The views of a scene show one set of named points, each view turned or mirrored, and shifted as a whole, with a little noise and some points left out.

Scene 1
View 1
(133): -25 -2 14 -8 13 3 -5 1 -20 7 5 6 0 -7 -12 -11 -1 -11 -13 -3
(2): -32 -14 7 -15 13 9 -32 13 -15 16 -9 2 7 -5 -21 -28 1 -16 -12 -17
(226): -8 -11 -14 20 -7 7 -24 19 -10 8 -18 3 -5 1 8 -6 -1 -4 -4 -11
(193): -24 -15 13 6 13 6 -9 -6 -20 8 -5 19 7 -12 -7 -14 -16 -21 -23 -5
(213): -27 7 13 -8 13 3 -11 -3 -15 -6 8 9 1 5 -18 -4 4 -10 -5 2
(121): -6 11 -5 -8 0 3 -11 26 -14 11 -3 -14 -12 -6 5 -8 24 4 11 -3
(7): 8 9 -1 27 3 -2 31 3 -20 5 1 15 -15 -25 36 11 -4 4 -11 13
(12): -5 15 -17 -6 -3 4 -23 32 -10 10 -6 -18 -10 5 4 -8 31 10 14 -8
(51): 4 9 -12 16 -3 -1 5 15 -12 1 -4 1 -12 -7 18 7 8 3 2 2
(179): -12 -9 15 29 12 1 24 -24 -23 -3 3 36 -1 -19 16 7 -26 -19 -28 11
(162): 24 -22 -27 52 -17 7 19 24 -20 20 -26 15 -12 -36 60 1 -19 -1 -16 -5
(205): 0 6 20 21 13 1 50 -7 -29 4 13 22 -9 -38 31 5 -9 -7 -22 17
(200): -12 -5 -9 13 2 0 -11 12 -12 7 -11 5 -5 -1 6 -3 0 -5 -4 -5
View 2
(51): -9 -18 -9 19 3 10 -7 -12 -24 -9 -3 8 3 -2 0 4 11 -17 -29 11
(213): -21 -2 -34 16 -22 0 14 -2 21 5 4 0 15 -4 -11 4 20 -6 -8 17
(226): -6 4 -29 11 -12 16 -18 1 -21 -27 1 19 15 -10 2 18 8 -9 -8 9
(179): -3 -24 5 13 1 -45 12 7 11 -35 26 7 16 -28 -2 7 5 -10 -4 22
(162): -2 -26 16 12 18 -1 -30 -8 -48 -35 -5 18 4 -13 17 10 -8 -19 -20 2
(2): -20 26 -42 5 -27 15 -5 9 12 -3 0 2 28 -9 -12 16 6 3 19 2
(205): -14 -39 32 12 16 -46 6 -6 6 -17 8 -10 8 -12 0 -4 -4 -19 -9 12
(133): -20 -1 -23 12 -17 -6 9 1 19 -1 0 -4 19 -8 -11 4 12 -2 5 11
View 3
(200): -25 -4 -14 14 10 9 -18 -11 1 -4 17 -11 6 11 -3 -1 5 9 -31 12
(213): -18 0 -18 -1 -3 0 -31 -3 -20 -12 23 -7 24 3 0 0 -13 7 -15 6
(226): -26 -14 -13 26 20 6 -10 -24 9 -4 14 -13 3 11 -10 -5 2 10 -39 16
(193): -4 -3 -17 17 -17 0 -17 -12 -24 -18 14 -5 16 18 -14 -10 3 5 -30 1
(7): -33 9 -6 21 -9 26 -25 16 0 17 14 -9 -6 39 5 5 37 6 -28 14
(205): -20 21 -9 13 -32 25 -28 27 -22 15 10 0 -5 52 0 0 45 6 -21 4
(162): -41 -3 -6 34 7 23 -11 -2 25 23 3 -10 -21 46 -5 -1 47 14 -44 19
(51): -39 1 -9 13 13 22 -28 3 15 10 18 -13 1 20 8 3 17 8 -28 16
(12): -41 -9 -15 1 33 -1 -28 -10 37 0 15 3 11 0 7 7 -4 12 -21 10
(133): -15 0 -24 6 -3 -7 -19 -11 4 -10 5 11 14 9 -11 -2 3 2 -20 -7
(2): -5 -10 -25 9 5 -18 -13 -28 -7 -29 5 10 24 -6 -16 -10 -13 3 -26 -7
(121): -34 -2 -22 -3 23 0 -27 -4 28 2 11 9 8 4 7 7 0 7 -17 3
(179): -10 6 -8 24 -34 24 -18 13 -44 -1 19 -20 4 42 -9 -6 28 9 -34 10
View 4
(179): -22 -12 30 -33 22 -4 -26 -18 -31 -7 -1 11 -33 -9 -15 -13 -14 12 -6 12
(205): -32 -3 42 -28 3 16 -16 -19 -17 -1 -2 25 -22 1 -2 -27 5 -7 -3 19
(7): -36 -5 17 -14 -3 11 -30 -7 -3 2 2 14 -25 -13 6 -31 9 4 -1 4
(121): -16 1 -19 26 -9 -1 4 10 7 -14 1 -3 -5 -19 11 -31 -6 -2 21 -15
(193): -5 -10 9 -3 30 -12 3 -4 -27 -18 -1 3 -23 -21 -13 -10 -25 4 8 -4
(51): -28 -10 -8 2 -10 6 -19 6 6 -7 5 3 -19 -15 12 -33 -1 9 7 -8
(162): -46 -15 15 1 2 11 -39 -1 21 5 0 22 -39 -38 8 -25 20 5 -4 -18
(200): -12 -16 -2 7 27 -13 -3 2 -13 -16 -2 3 -25 -35 -10 -8 -16 7 10 -21
(12): -14 -5 -32 29 -10 -2 2 20 12 -15 6 -12 -4 -23 16 -32 -7 4 24 -23
(2): 4 -12 -9 26 28 -18 21 5 -23 -26 2 -6 -14 -32 -11 -5 -27 0 25 -18
(213): 0 -4 -11 1 10 -10 5 4 -25 -19 5 -15 -4 -10 -4 -21 -29 6 15 4
(133): -3 -3 2 4 16 -11 10 -2 -26 -17 0 -1 -7 -12 -8 -13 -23 1 19 -3

Which points are out of place in each view (at most two, in the order of its rows)? Write none if all are in place.
view 1 => (162)
view 2 => none
view 3 => (133)
view 4 => (200)
